Each row is a point on a landscape with many valleys, with its height.
A ball rolls from a point to whichever of its 3 nearest points has the largest drop for the distance, and stops where none of them is lower. Distance is the straight distance between rows; heights are no part of it.
Q_483 (h 329): [-10 -23  16  22 -14   3  14  -3  25   0  -1  12 -26 -18  -4  15  24  19
 -12  22]
Q_130 (h 201): [  0  -3 -19  28  -6 -10 -37  20   7  20 -19  11  -5  12 -11 -16  -2 -27
 -15  -2]
Q_419 (h 228): [ 10 -21  12  24 -32  -1 -19  31   1  14  -4  18   7   3 -24 -18  22 -12
 -27  -1]
Q_14 (h 313): [  8  20  18  10  -2  -6   8 -17 -11   8 -28   8  -4   8   1  22  29  22
  13   1]
Q_517 (h 348): [-11 -33  13   6 -10  19   8  14  37 -17  11   8 -19 -20   0  14 -15  21
  -4  33]
Q_425 (h 452): [-11   9 -21  -1  39 -17 -16 -16 -17   7  10  -8  -5   7   7  -8 -10 -33
 -17   3]
Q_312 (h 310): [-23   3  -8   5  -3 -28   0   7 -24  17 -23 -10   4  17   7 -26  13   2
   4 -18]
Q_481 (h 443): [  2  22 -19  -1  27 -24 -30  -7 -23   7  -7   4   9  20   1 -14 -24 -29
  -8  -9]
Q_695 (h 720): [ 15  13 -38  -5  34  23  23 -58  16 -32  49 -14 -44 -17  18  33  13 -11
   1   2]
Q_766 (h 343): [ -5 -20  16  15 -25 -10   9   5 -17   3   7   5   7  -3 -11 -18  38  -1
 -18   3]
Q_961 (h 146): [-17  -1  -9   8  16  -1   1   2  18   9 -24  11  -9  -5   4  10 -14   7
   8  11]
Q_910 (h 808): [ 19 -11 -32   1  22  20  -4 -39  31 -21  52 -23 -29 -21  -6  27 -15 -23
   8  13]
Q_395 (h 472): [-16   2  -7  39 -39 -38 -20  20   7  31 -28  -7  -7  19 -19 -37  27   9
  14 -33]
Q_750 (h 374): [-22   2   6  10 -47 -14  -8  36  25  12 -37   3  14   9 -19 -27   7  30
  40 -47]
Q_944 (h 492): [ -6   6   2   4  17  12  22 -19  24  -8   5   5 -38 -11   9  36   8  16
   2  24]
Q_654 (h 454): [ -9 -22 -22  21   5 -13 -35  27  -7   6   7   5   2   7  -9 -29 -11 -46
 -31   5]
Q_17 (h 545): [-18   1 -24  10  34 -10  -6 -14   0  11  -2  -4 -26  -6  11  -7   2 -24
 -15  12]
Q_694 (h 594): [ 24  20 -21 -30  36  24   7 -37   9 -22  26 -10   2 -15   7  19 -44  -5
  18   6]
Q_73 (h 463): [-24  -9   1 -12 -12 -23  14  24 -29   6   0  -8  31  21   0 -36   1   2
   6 -25]
Q_341 (h 550): [ -6  23  -2  -4  15 -23   5 -24 -39  15 -17  -6  -5  20  15  -4  18   2
   0 -12]
Q_218 (h 505): [-12  -4 -10 -11   0 -20 -13  35 -27   0  -1  -6  32  25   0 -35 -24 -21
 -14 -24]
Q_720 (h 419): [-20 -28  27  10 -30  -4  28  15  18  -2  -9  17  -1  -6  -8  -5  27  39
  12   7]
Q_81 (h 389): [ 14  28  -6   5  27  -9 -19 -32 -22  11  -1   2  -7   7   3   8   4 -20
  -6   7]
Q_228 (h 349): [ 23   3  29   6 -11  25 -21  16  41  -3 -18  12   6 -10 -17  26 -19  11
  12  11]
Q_593 (h 572): [  0  -2   0 -23  12   5  36  -7 -32 -13  29 -14   4   1  16  -2  19  -6
 -19   7]
Q_714 (h 729): [ 16  14 -23 -18  30  28  15 -49  19 -25  33 -11 -27 -15   9  36 -16   0
  18  14]
Q_891 (h 372): [-17 -10 -28  11  14 -15 -19  15  -6  13  -7   0   2   9   5 -20 -18 -26
 -19   1]
Q_266 (h 782): [ 27  -5 -49 -11  27  19  10 -58   5 -35  72 -26 -36 -16   3  24  -4 -30
  11  -6]
Q_286 (h 285): [-20 -10 -12   3   9  -5   2  13  -3  15 -15   2   0   2   5  -9  -4  -6
  -2   5]
Q_58 (h 357): [  0 -19  10 -19  -5  18  46   2  -6 -19  25  -5  -2 -10  17   8  19  15
 -13  13]
Q_326 (h 404): [ -4 -15   9  -1   2  19  24  -8  22 -17  17  -1 -26 -19  10  20   7  13
  -4  27]
Q_637 (h 370): [ -9   3  18 -18 -31 -25   7  23 -23  -1  -6 -14  43  24 -11 -42  16  21
  27 -45]
Q_227 (h 450): [  2  -2   4  31 -48  -5 -34  49  19  20 -33  14  11  16 -30 -28   8  10
   9 -33]
Q_241 (h 365): [-17   8   8   7 -31 -36   2  10 -20  20 -14 -13  19  21 -15 -33  19  13
  19 -39]
Q_178 (h 566): [-21   7  -9 -13  29  11  30 -18   9  -2 -12   2 -20  -1  25  20  -4  23
   8  13]
Q_332 (h 378): [-23 -19 -12  -5  -5   3  -9  38  14   3 -23   2  15  -2   0 -22 -25  -6
  -3  -4]
Q_928 (h 151): [  4  -7  17  26 -14   6 -14  11  28  10 -20  18 -11 -11 -13  11   9   9
  -2  16]
Q_163 (h 518): [ 29  15   2  19  14  17 -14 -26  27   1   9   4 -27 -13  -9  35   4  -7
   2  25]
Q_807 (h 792): [ 32 -12 -38 -23  12  26   9 -48   7 -43  78 -36 -11 -15   1  26 -13 -24
  15  -5]
Q_328 (h 547): [ 36  27  12  -2   6  14  -9 -22  10   2  -4   6  -2  -6  -7  33   0   0
  11  12]
Q_664 (h 384): [ -8 -32  37   3 -35  14  12  37  15  -6  -6  15  23 -14 -11 -12  17  32
   4  -4]
Q_754 (h 346): [  2  10  22   6 -48 -24 -10  23  -9  10 -21  -2  30  21 -22 -41  24  19
  22 -47]
Q_240 (h 412): [ 23  40   9   4  13 -19 -22 -20 -39   8  -5   6  14  24  -4   5   2 -18
  -8  -7]
Q_133 (h 869): [ 11  28 -11 -31  32  22  28 -36  -9 -14  10  -4   2  -2  24  24 -16  11
  14   8]
Q_497 (h 114): [ 32  27  24  -8   0  18 -30   7  -5   1 -21  15  34   4 -10   8 -24   0
  15  -8]
Q_64 (h 82): [-17 -11 -12  16   7   2 -16  15  27   8 -20  13  -9  -7   0   0 -16  -5
  -5  12]
Q_297 (h 565): [ 14  34 -20  -9  43 -19 -26 -27 -29   2  14   4  16  15   2  -3 -31 -33
 -10  -8]
Q_417 (h 275): [  6 -28   1 -16  -8  26   5  13  21 -20  28 -15   3 -18   2  10 -27  -9
  -8  20]
Q_775 (h 383): [-28 -23  -3   5 -19  -5   5  37  11  13 -28   6  12  -1  -3 -27  -5  12
  12 -15]
Q_48 (h 514): [  6 -12 -25  22  16   8 -21 -23  39   0  26  -6 -33 -26 -10  14 -14 -28
  -8  24]
Q_673 (h 783): [ 29  29 -12 -14  28  13 -27 -19   1  -5   2  11  23  -8   0  11 -51 -10
  17   1]
Q_173 (h 451): [-10   9  -5 -12  14 -10  13  -6 -33   4   3  -6  11  12   9  -9  11  -4
  -3  -1]
Q_362 (h 324): [ -8 -44  -8  -6 -11  21  15   1  17 -21  32  -9 -16 -30   9  -3 -14  -7
 -24  29]
Q_232 (h 323): [-16  10  14  17 -22 -18  -3  12  21  17 -48  10  -5   4  -9  -2  17  39
  31 -16]
Q_813 (h 280): [ 25  36  11  15   4 -13 -36 -14 -20  23 -25  11   5  17 -13   5  15  -6
   1  -4]
Q_205 (h 538): [ 34  40   3  -1  22  -7 -34 -27 -21   9  -6  15  16  11  -5  10 -17 -20
   2  -3]
Q_624 (h 174): [ 24  17  -8  -7  25   3  -8 -31 -11  -4  30  -5  -3   1   0  18  -3 -29
 -11   8]
Q_411 (h 363): [ 11  -2  31  -5 -18   3  24   2 -32  -7  19  -1  14   4  -3   0  39   5
 -15   3]
Q_592 (h 340): [-28 -12  26  23 -11 -12  28  11  37   0 -25  22 -24  -6  -5  16  16  52
  18  14]
Q_258 (h 403): [-37 -15 -29  15   2 -30  -1   7  -6  25 -22  -6 -15   3   8 -29  15   2
  -4  -8]
Q_492 (h 551): [ -4 -14 -35  -6  29  16   1 -13  42 -13  19  -7 -15 -25  -3  18 -50 -13
  12  24]
Q_574 (h 393): [ -8  20   5 -19 -14 -18   0   7 -27  15 -36  -3  28  13   6 -17  -5  21
  27 -38]
Q_405 (h 819): [ 30   8  -3 -12  16  34  -3 -23  37 -21  15  -3  -8 -15  -4  36 -47  11
  27  17]
Q_823 (h 476): [ 44  23 -17  -8  23  22  -3 -51  12 -18  36 -11  -6 -15  -6  31 -26 -11
  21   3]
Q_137 (h 430): [ 19   2   2   6   1  -9 -33  15 -13   2   8  -4  19  21 -16 -12 -10 -38
 -29  -6]
Q_385 (h 345): [  1  -9  32  -9 -23   6  11  25   4   4 -23   9  26   1  -9  -3  19  34
  22 -13]
Q_57 (h 434): [ 15   8  19 -13  -1   2  10   3 -33 -10  14  -4  22  10   0   2  17 -10
 -13   2]
Q_329 (h 890): [ 20  10  -8  -8  10  24  16 -35   7 -20  31  -6 -30 -15  11  29  16  -5
  -8  14]
Q_245 (h 226): [ 25 -26  18  -5 -21  27   3   4   2 -19  30  -6  -1 -16  -5   9   3 -10
 -18  18]
Q_447 (h 608): [-15  23 -11 -24  17 -16   6  -9 -34   9 -27  -2  15  12  29 -12 -24  13
  20 -16]
Q_389 (h 460): [-11 -18 -15   5  13  15  14  -8  37 -17  22  -3 -39 -23   8  22 -19   6
  -2  28]
Q_461 (h 433): [-15 -40  21   6 -28  17   7  40  31 -11  -6  15   9 -18 -10 -11  -7  22
  -7  12]
Q_688 (h 391): [ 18   2 -18 -13  24  13 -11 -13   7 -13  30  -9   5 -14  -3   6 -38 -26
   0  12]
Q_431 (h 298): [ -4  10  17  13 -25 -20  -4  11   1  20 -31   7   9   9 -13 -10  32  29
  21 -19]
Q_415 (h 385): [ -7  -8   8  10  -1   7  21 -13   1  -5   6   2 -23 -11   9  13  33   7
 -17  18]
Q_963 (h 361): [  0   0 -14 -15  28  -5   1 -10 -23 -12  27 -11   6   7   7  -6 -14 -31
 -21   8]
Q_302 (h 483): [ 14   1  11  -9  -2  -7 -16  19 -28  -9  10  -5  31  17  -8 -10 -13 -22
 -23  -6]
Q_635 (h 159): [  7  -2  -4  26  -6   1 -39  26  26  20 -30  15  -1   2 -15   2 -11 -10
  -2  -3]
Q_141 (h 512): [-27 -15 -18  -7  22  13  39 -14   2  -6  22  -6 -32 -18  25   1  10   0
 -21  20]
Q_475 (h 392): [-20 -22  12   7 -15  -5  35   4  -9  -2   8   5  -3 -13   4  -8  38  12
 -10   8]
Q_703 (h 494): [-19 -21 -18  14  20   6   0 -12  29  -1   9   2 -40 -21   6  13  -1 -11
 -18  32]
Q_125 (h 796): [ -3  32 -20 -10  41  17  32 -51 -10 -16  14  -1 -34  -1  30  25  21   2
 -10   6]
Q_960 (h 432): [ 13   1 -13 -18  32  -9   1 -22 -27 -19  59 -15   0   9   0   1  -2 -47
 -36   3]
Q_538 (h 347): [ 35  11  11  19  -5   2 -33   2  -2   8   5   4   6   7 -19   8   9 -29
 -22  12]
Q_47 (h 444): [-35 -29  12  -1 -22   1  25  27  18  -3 -16  11   8 -13   1  -9   3  33
  16   1]
Q_172 (h 388): [-35 -22  -6  15 -17 -21  15  12  -3  14 -11   5  -3  -2   0 -32  27  14
   1  -5]
Q_325 (h 548): [-29  11 -21 -19  20 -16   5  -4 -13  13 -36   2   3   4  24  -8 -24  13
  22  -8]
Q_112 (h 295): [ -9   1  16  27  -3  -6  11  -7  21  11 -27  15 -28  -4  -4  20  27  27
   4  21]
Q_738 (h 927): [ 42  30  11 -13  14  32  10 -38  18 -18  19  -2 -14  -7   3  52  -7  12
  19  13]
Q_712 (h 401): [ -9 -30  13   1 -31  14 -11  53  10   2  -9  15  29  -5 -18 -26  -7  10
  -2 -18]
Q_407 (h 123): [ -7 -22  -2  16  -7   7  -8  11  25   4  -1   8 -12 -16  -3   1   1  -7
 -17  26]
Q_641 (h 423): [ -9   2   2   9 -26 -23 -14  31 -15  16 -18  -4  14  22 -11 -32   7  -5
  -5 -28]
Q_878 (h 359): [  7  18 -13   4  20 -10 -27  -2 -10  18 -13   5   7   8   1  -4 -12 -27
  -8   0]
Q_421 (h 517): [ 12  11 -18  11  25   5 -18 -17  20   6   4   3 -10 -13  -8  15 -20 -25
  -3  16]
Q_176 (h 397): [ 20 -19   7  -4  -7  27   7 -15  26 -22  34 -10 -25 -22   4  35  -8   2
  -2  30]
Q_892 (h 386): [-12 -30   4   8 -12   1  12   4  -4  -2  17   5  -4 -13   4 -15  15  -7
 -27  18]
Q_777 (h 493): [ 10 -18  35  -5 -27  22  26   8  -3 -16  15   5   7 -14  -6   1  31  24
  -7   9]
Q_579 (h 428): [-24   8 -18  -8   5 -35  -8  10 -29  17 -20 -13   9  24  13 -35 -16  -3
   7 -29]
Q_53 (h 569): [ -4  10  -4 -12  27 -26  15 -20 -51  -5  25 -15  -3  30  13  -6  21 -21
 -28 -11]
Q_87 (h 655): [  9  25  -4  -2  27  18  26 -40   1  -4   5   0 -31  -3  18  35  26  16
   1  17]
Q_672 (h 696): [ 18  37 -13 -17  43   3  -8 -43 -19   0  13   7   8  -4  17  12 -27 -14
   2   3]
Q_477 (h 270): [ 15  14  21  15 -21  -7 -16   7  -8  16 -28   9   8   7 -11   4  18   9
   6  -9]
Q_917 (h 381): [-19   6 -11   8 -26 -19 -16  29   1  17 -34  -3  12  17 -10 -30  -7   4
  15 -31]
Q_987 (h 335): [ 30  14 -15 -21  21   9  -1 -25 -14 -24  49 -22  17  -6  -3  10 -23 -34
  -7   2]
Q_485 (h 497): [ -7  13  -8 -30  22 -13  23  -8 -42  -3   1 -14  22  21  21  -9  -6  -3
  -1 -10]
Q_934 (h 868): [  7   6 -10 -14  11  25  32 -28   2 -17  31  -9 -27 -11  24  24  11   3
  -6  16]
Q_143 (h 269): [-22   4 -19 -10  25   3  -5   5  27   6 -22   8  -5  -8  16   9 -39   1
  11  10]
Q_122 (h 469): [-26 -23 -16   5 -18 -11 -11  50  -1  11 -15  -3  27  11  -5 -43 -16 -10
  -3 -25]
Q_709 (h 358): [  3 -31  -6   6 -11  12   3 -13  20 -16  30  -3 -34 -27   3  13   5 -10
 -20  30]
Q_833 (h 478): [-36  -8   4   4  -5 -11  19  19  25   5 -42  10  -6  -1   6   2 -12  44
  31  -5]
Q_223 (h 522): [-44 -15 -18  11  31  -3  15  -8  26   8 -12   3 -41 -10  21   4  -1  10
  -3  23]
Q_759 (h 305): [  9 -19  29   4 -14  28  -9  21  54 -30   1   6 -12 -17 -14  32 -28  26
  11  30]
Q_110 (h 490): [ 15   7  -2   1  13  11 -10 -14  21   5  -4   5 -12  -9  -2  22 -11  -9
   0  19]
Q_428 (h 449): [ 22  -5  26  -1 -14  23   5   0  25 -14  11   1 -11 -19  -6  30   6  20
  -2  23]
Q_62 (h 394): [-37 -29   0  16   3   3  33   0  24  -5   7  13 -42 -23  11   6  12  26
 -10  25]
Q_971 (h 377): [  2  -3  23   6 -20  10 -20  35  30   1 -36  17  12  -2 -15   4 -12  20
  15  -6]
Q_768 (h 200): [ -8   3  -1  16   3 -13 -15   8  -5  20 -27  -1  -2   6  -6 -11  14  -2
   5  -5]
Q_179 (h 352): [ 10 -10  13   1 -17   7 -21  40  -2  -1 -10   6  29   7 -15 -17  -5  -7
  -9  -9]
Q_936 (h 215): [ -4   6  16   3   1   8   2   7  20   4 -24  11  -3  -5  -1  17  -6  18
  11  12]
Q_973 (h 771): [ -2  25 -22 -17  50  -2  14 -38 -28  -9  20  -6 -10   3  22   8  -5 -16
  -8   2]
Q_769 (h 321): [-19  10  -8  -6  -5 -11 -10  21   2  17 -46   7  14   4   8 -12 -23  16
  28 -25]
Q_871 (h 474): [ -8  13   7  14 -17 -42  -8  -5 -37  20  -6 -11   7  32  -8 -23  29   0
  -4 -28]
Q_345 (h 368): [  6  24   6 -16   4 -16  -3  -1 -38   2  -8  -3  27  23   5  -8  -1  -1
   2 -17]
Q_784 (h 398): [ 11 -27  -3   1  -8  15  14 -16  -6 -21  47 -10 -24 -20  10   5  17 -23
 -30  21]
Q_838 (h 652): [ 25  41  10  -8  20  14  12 -36 -10  -1   3   2 -15  -2  12  35  17   7
   3  10]
Q_210 (h 416): [-12  14  -3  20 -26 -40 -10  -2 -13  29 -28  -9  -2  20  -8 -29  27  15
  17 -39]
Q_206 (h 355): [  9 -37  29  19 -38  19  10  -3  13 -12  22  15 -22 -27  -3   9  20   6
 -27  26]
Q_115 (h 263): [  2  -7  31   1  -8  11  13  17  37 -11 -19  15 -13 -12  -2  28  -9  40
  12  21]
Q_571 (h 427): [-12 -12  10  28 -38 -16 -11  23   8  22 -24  10   7   9 -20 -29  27  11
   6 -22]
Q_448 (h 445): [ -6   4   5 -18   7 -17   8   8 -45  -4  12 -10  28  29   4 -16  -2 -13
 -17 -11]
Q_454 (h 380): [-12 -12 -12   5   1  -8 -12  14 -13   6   4  -3   6   8  -1 -20  -4 -28
 -20   4]
Q_660 (h 367): [-21   2  -4 -16  18  -3  17   0 -10  11 -14  -6   4   1  15   0  -1   7
   6   3]
Q_705 (h 351): [ 33  18  31  -6 -13   4 -11   8 -25   2  -7   2  28  10  -8  11  13   0
  -5  -7]
Q_80 (h 425): [-13  22 -10  28 -37 -16 -35  25  15  26 -56   8  -5  16 -15 -17  -7  15
  25 -43]
Q_260 (h 356): [-17  17   0   0 -30 -22 -10  27 -10  13 -35  -9  24  18  -7 -32 -10  14
  28 -48]
Q_222 (h 130): [ -1   0   0  15  -4   3 -20  19  14  16 -24  12   3   2  -9   3  -4  -6
  -2   2]
Q_25 (h 520): [  5 -11   1  14   6  14 -18   4  50  -1  -4  12 -13 -19 -11  22 -27   1
   6  30]
Q_724 (h 297): [-19 -31 -11  19 -16  -8 -12  29  -3   6   0   8   5  -5  -6 -34   4 -17
 -26  -1]
Q_877 (h 616): [ 33  20 -26   3  29  19   2 -61  14 -25  44 -16 -30 -20  -3  39  -2 -13
  12   2]
Q_526 (h 823): [  6   1 -24 -17  14  24  33 -30 -14 -30  56 -17 -28 -13  22  16  18 -14
 -20  13]
Q_452 (h 431): [-30 -36 -12   5   3   1  19   6   5  -2   9   0 -19 -17  15 -10   4  -2
 -18  17]
Q_230 (h 513): [ -7  22 -18  -5  31 -22 -17 -17 -29  10  -7  -2  -6  20  13  -7  -6 -20
  -2  -7]
Q_263 (h 531): [-33 -20 -23  19  -1 -33  -6  13 -22  19   1  -9  -9  15   3 -36  14 -20
 -24 -11]
Q_455 (h 387): [-15   4   0  -8   3 -35  13   1 -52   3   8 -15  15  33  -2 -29  10  -3
 -10 -26]
Q_37 (h 544): [  2   9   2   4  12   2   2 -16  -2   7  -7   1 -14   0   4  16  11  -4
  -4  16]
Q_121 (h 273): [-10  13   0   4  -2 -16  -6   2   1  22 -48   8   1  10   0  -1   0  18
  21 -11]
Q_822 (h 407): [ 54  34  23  17   4  -4 -37 -18 -18   4   9   9  12  12 -22  18  10 -28
 -13   1]
Q_693 (h 354): [ -9   5 -31  10  28  -5 -35   2  21  15 -19  10   1  -5  -2  -4 -37 -26
   3   2]
Q_267 (h 400): [  5 -16  18  10 -29  19 -31  58  24   3 -31  22  16   4 -23 -12  -7   9
   3 -17]
Q_884 (h 258): [  6  11  19   9   3   3   6  -7  18   6 -23  16 -15  -4  -3  28  16  23
  14  18]
Q_224 (h 426): [-32  -5 -20  -9  32   1  16  -2  14   2 -10  -2 -18  -6  22   6 -21  12
   5  15]
Q_97 (h 282): [ 33   2  29  16 -23  -4 -27  27 -19   4   4   6  26  18 -25  -8  20 -18
 -22  -6]
Q_355 (h 797): [ 11   6 -31 -19  35  19  15 -35   7 -17  45 -17 -21 -11  14  17 -17 -19
  -1  10]
Q_446 (h 402): [  4  17  22   3 -31 -33   3  -1 -35  14 -11  -6  31  30 -19 -22  32  13
  16 -37]
Q_70 (h 350): [-31  -9  -8   7 -26 -26   5  19  12  18 -26  -2   7   4  -5 -27  19  25
  27 -29]
Q_324 (h 376): [-47  -4 -21  -6  -5 -22   1  23  13  16 -43  -3   1   3   9 -28 -19  20
  25 -27]
Q_557 (h 521): [ 27  -2  12 -22   3  20  -9  14 -11 -15  27 -14  35   2  -7  -5 -26 -23
  -9   6]
Q_369 (h 524): [-16  -6 -20 -22  34  19  18  -8  22 -12   8  -2 -10 -13  17  15 -35   4
  11  19]
Q_569 (h 570): [-15 -13 -11 -15  13   8  31  -7 -18  -9  33 -15 -10  -4  20  -4  12 -13
 -22  17]
Q_311 (h 320): [  6  25   9  -7   8  -4  -1 -11 -19   9 -24   7   9  11  10   6   5  11
  10  -4]
Q_439 (h 311): [ 10  34  15 -10 -11 -33  -9 -15 -41  15 -23  -5  23  30   4 -11  15  14
  15 -29]
Q_376 (h 344): [-21 -23  18   6 -32 -17  20  17 -10  10  -1   1  21   4  -8 -36  31  17
  15 -22]
Q_95 (h 800): [ 31  -9 -26 -19  -4  24  19 -43   0 -44  77 -24 -29 -15  18  28  12 -23
  -2   2]
Q_219 (h 413): [-26  -1 -14   3  15 -33  -4   6 -33  14   0 -11   5  24   6 -29   2 -20
 -19 -11]
Q_277 (h 473): [ -1   2  15  -3   1  16  39 -14  -1  -7   7   4 -21  -8  11  16  36  24
  -5  13]
Q_450 (h 369): [-14 -22 -19  -9  14  10   0  14   7  -1   9  -8   5 -11   7  -8 -25 -21
 -10  16]
Q_648 (h 446): [ -8 -16  18  -3 -10  13  28   7   3  -3  -4   5   5  -8   4  11  19  24
  -3  11]
Q_2 (h 424): [ 29 -16  13  13 -16  23 -15   0  41 -17  18   2 -22 -20 -11  25 -10  -3
  -6  31]
Q_595 (h 532): [ -9  13  -4 -23  23  10  33 -17 -22 -10  10  -6  -3   3  23   9   8   4
  -4   6]
Q_832 (h 220): [ 16  32  16   8 -10 -18 -13 -11 -28  21 -25   9   7  20   0   2  22   9
   8 -16]
Q_608 (h 790): [ 20  -4 -20  -6  16  24   1 -37  34 -25  36 -12 -22 -20  -3  42 -27  -4
  18  20]
Q_859 (h 557): [-14 -19 -10  -6  16  18   2  18  40 -15   5  -1  -6 -21   2  11 -44   4
   4  28]
Q_728 (h 366): [ 43  -3   9 -20  -1  37   5 -24   3 -35  47 -24   3  -8   2  33  -6  -2
   6  13]
Q_986 (h 317): [ -8 -28   4 -26  -2  30  37   6   9 -20  27  -9   4 -11  14  10 -16  10
  -8  21]
Q_555 (h 390): [-26 -19   9  15 -58 -26   3  26  25  16  -9   7  16   9 -19 -50  26  22
  34 -43]
Q_897 (h 515): [  8   2  14   2 -11 -24  -6  17 -42   6   3  -3  30  31 -14 -17  15 -11
 -17 -20]
Q_849 (h 312): [  2 -17  -9 -21  11  19  14   1  -5 -18  36 -13  10 -11  10   3 -17 -23
 -13  17]
Q_539 (h 453): [ -7  26 -19  -7  18 -15 -21  -8  -8  17 -29  12   5  11  16  -5 -25  -5
  15 -10]
Q_272 (h 371): [ 28 -28   0   5 -20  24  -2 -21  16 -21  47  -8 -30 -22  -1  25   6 -11
 -17  19]
Q_665 (h 491): [ 16 -15  41 -10 -17  28   8  20  16 -17   6   0   9 -14  -6  15   1  19
  -4  14]
Q_379 (h 422): [-14  -4   8  26 -48 -42  -2  10  -9  16   3 -11  15  27 -22 -49  39  11
   8 -42]
Q_676 (h 722): [ 20  23  -3 -24  18  -2 -15  -6 -29  -4   1   3  29  14   4  -2 -28 -19
  -2 -11]
Q_889 (h 471): [ 21 -13  13  -1 -22  24  31 -24   1 -25  40   2 -33 -19  11  26  38  11
 -24  18]
Q_109 (h 421): [ -4 -12 -13   3 -13   4 -33  50   5   6 -12  10  24  13 -13 -28 -28 -26
 -13 -14]
Q_65 (h 728): [  7  24 -14 -15  21  -9 -31   7 -27   1 -10   9  36  15   2 -14 -49 -22
   5 -17]
Q_527 (h 306): [  0  -5   4  -9  -5   5  -7  24  -2   2 -17   0  23  -2  -1  -5 -12   1
   4  -3]
Q_351 (h 549): [  5  -6 -26   8  25  -6 -26   1  -3  -2  27  -7   4   1 -12 -11 -18 -51
 -24  11]
Q_525 (h 223): [-21  11 -14   2  12 -52  -5 -17 -50  17  -3 -17  -3  33   5 -25  18 -11
 -10 -29]
Q_764 (h 353): [ 26  16 -23  -4  32  12 -10 -43  10  -8  29  -6 -11 -17  -6  23 -20 -26
   7   7]
Q_584 (h 504): [ 31   7  30  -6 -12  10   5  -6 -13  -8  22  -7   2  -4  -7  19  24  -5
 -15  12]
Q_156 (h 136): [ -3  -2 -16  28   8  -7 -31   7  23  26 -27  13 -15  -2 -10  -2  -6 -16
  -6   7]
Q_361 (h 802): [ 31  20  17  -8   6  31  31 -33   2 -19  17  -7 -25  -6  10  46  29  15
  -1  16]
Q_991 (h 266): [ 20  23  16 -12  -1  -4 -16   7 -19   7 -24   5  28  11  -2  -4  -3   2
   9 -15]
Q_129 (h 303): [  5 -13  25  -3 -23   0  11  17 -18   0   3   3  26   2  -6 -11  24  10
  -9  -5]
Q_318 (h 666): [-15  11 -11 -24  19 -14  -5   7 -28   5 -11  -5  25  14  13 -19 -36  -9
   5 -10]
Q_716 (h 256): [  2  -5  12   6 -12  -8  -7  16  -8  13 -16   2   9   6  -8  -7  14   4
  -2  -4]
Q_150 (h 328): [ -3  17  30  -7   6   7  30  -9  15  -3 -22  15 -11   1   4  34  10  50
  21   8]
Q_393 (h 554): [ 25  12  11 -25   9  18  -3   1  -2 -10   3  -1  24  -4  -2   9 -26  -7
   1   8]
Q_124 (h 190): [ 21   6   8  27 -16   5 -40  25   9  18 -26  13   5  10 -25  -5  13 -11
 -10  -5]
Q_537 (h 373): [-36 -12  -5  -4 -30 -25   2  35   4  10 -23  -9  23   8  -6 -43   3  17
  25 -38]
Q_945 (h 546): [ 35   4  33 -22  -9  35  10   5   6 -23   8  -6  14 -11   0  27  -4  17
  13  13]
Q_606 (h 199): [ 29  39  25  -8  -7   0 -26  -1 -17  10 -34  18  26  11  -4   6  -8  16
  17 -19]
Q_436 (h 418): [ 17  24  27 -18   0  12  12 -10  -5   1 -29  11  12   1   7  21   0  33
  20  -3]
Q_645 (h 632): [-34 -23 -14  24 -23 -41  -3  12 -15  19  -2  -8  -3  15 -10 -50  29  -4
 -14 -20]
Q_506 (h 447): [  9  -8  -7  -3  10   2   9 -16 -22 -18  52 -17 -17  -3   6   4  14 -33
 -34   7]
Q_158 (h 461): [-31 -28   8 -16  -9   4  46  13   3  -3   3   4  13 -13   9 -11  14  27
   1   4]
Q_441 (h 448): [-31 -29 -14  -8   0  -5  12  37  -8   3  -1  -1  17  -3  12 -29 -13  -1
  -7   1]
Q_992 (h 296): [ 45  -7  28 -11 -23  39   4 -10   8 -25  41 -15  -1 -15  -4  33   8  -9
  -6  17]
Q_567 (h 308): [-30   3 -14  14  14 -26  -1  -6  -2  24 -25  -3 -20   5   9 -13  20   5
   6  -4]
Q_560 (h 360): [-30 -36  14  19 -20   3  37  -8  12  -1   8  18 -30 -21   3  -3  37  25
 -12  15]
Q_610 (h 382): [-19 -12   5  21 -28 -30  12   8 -14  18  -9   0   8   7  -9 -30  37  11
   7 -18]
Q_26 (h 379): [-21  30   0   7 -41 -22 -19  19  12  17 -52  -3   5   6  -7 -26 -19  32
  48 -63]
Q_643 (h 499): [  4 -22  -9   2   2  18  -3  -1  54 -21  17  -5 -19 -23  -4  31 -40   3
  13  28]
Q_503 (h 429): [-33 -12  -5 -20   8   0  35   7  -6   0 -13  -4   6  -3  15 -12  -1  18
  11  -2]
Q_874 (h 375): [  5 -21 -18   2   7  12   5 -19  10 -14  50 -12 -31 -23   8   7  -2 -32
 -23  24]
Q_287 (h 533): [  2  -5   7  20   6  13  -8  -4  47  -6  -3  12 -38 -16  -5  34  -6  17
   4  34]
Q_264 (h 395): [ -6 -39 -17  -4  -6  19  21 -20  13 -24  48  -9 -42 -32  20   1   2 -18
 -26  24]
Q_939 (h 147): [ 10 -30   2  24 -24  14 -20  19  20  -1  13  10  -8 -17 -16 -10  -7 -22
 -28  23]
Q_117 (h 777): [ 15  35   8 -17  20  24  35 -33  -2 -14   1   7 -13   1  22  39   3  31
  12   7]
Q_127 (h 411): [ -3  13 -19  -9  32  10   0 -20  19   0  -1   9  -7 -14   9  20 -33  -2
   8  14]
Q_896 (h 440): [ -3   5  24 -12  -7   1  35   0 -19  -2  -1  -1  16  -1   6   5  33  26
   5  -5]
Q_456 (h 410): [ 10  17  36 -15  -2  19  32 -10  -5  -7 -11   4   5  -1   5  25  22  42
  21   1]
Q_888 (h 187): [ 25  26  14   2  -2  11 -29   9   9   9 -40  19  15   3  -8  15 -15  14
  19 -15]
Q_819 (h 487): [  1  -3   0   5  14 -18 -15   5 -34  -4  20  -7  16  20  -4 -14   2 -35
 -32  -1]
Q_625 (h 534): [ 11  16  14 -10   4  -9  20 -20 -36   6   4  -4   5  18   2   8  38   7
 -11  -1]
Q_783 (h 439): [-10   6 -12   2   1 -12 -21  25 -12  14 -24   1  19  18  -4 -25 -22 -16
   0 -22]
Q_668 (h 325): [ -2  17  14   2 -33 -25  -3   4 -10  15 -35  -5  18  15 -14 -23  13  29
  36 -44]
Q_800 (h 274): [ -1   4 -23  18  19 -13 -40   9   3  12 -12   8   1   9  -9 -14 -19 -39
 -12  -3]
Q_434 (h 183): [ 11 -25   2   0  -7  13  -9  17  -2 -11  22  -5  14  -2  -7  -5  -6 -25
 -26  18]
Q_3 (h 435): [ -6   9 -23  -5  15   4 -36  30   7  11 -21  12  15   6   0 -12 -45 -21
   2  -7]
Q_171 (h 396): [ 27  17  22  -5 -17   6 -31  35 -17   1 -18   8  41  16 -21 -13 -13  -6
   0 -22]
Q_207 (h 322): [-15 -10  19   5 -34 -10  11  18   4  10 -17   5  17  -5 -13 -16  30  27
  25 -20]
Q_21 (h 420): [-28  14 -24  21  -3 -30 -23   7   6  26 -44   0 -17  11   3 -17   0  10
  14 -21]

Where does a ball stop that starts at each point below?
Q_608: Q_624
Q_37: Q_64
Q_109: Q_64
Q_133: Q_64
Q_452: Q_64
Q_775: Q_832
Q_750: Q_832
Q_645: Q_832
Q_485: Q_497
Q_537: Q_832
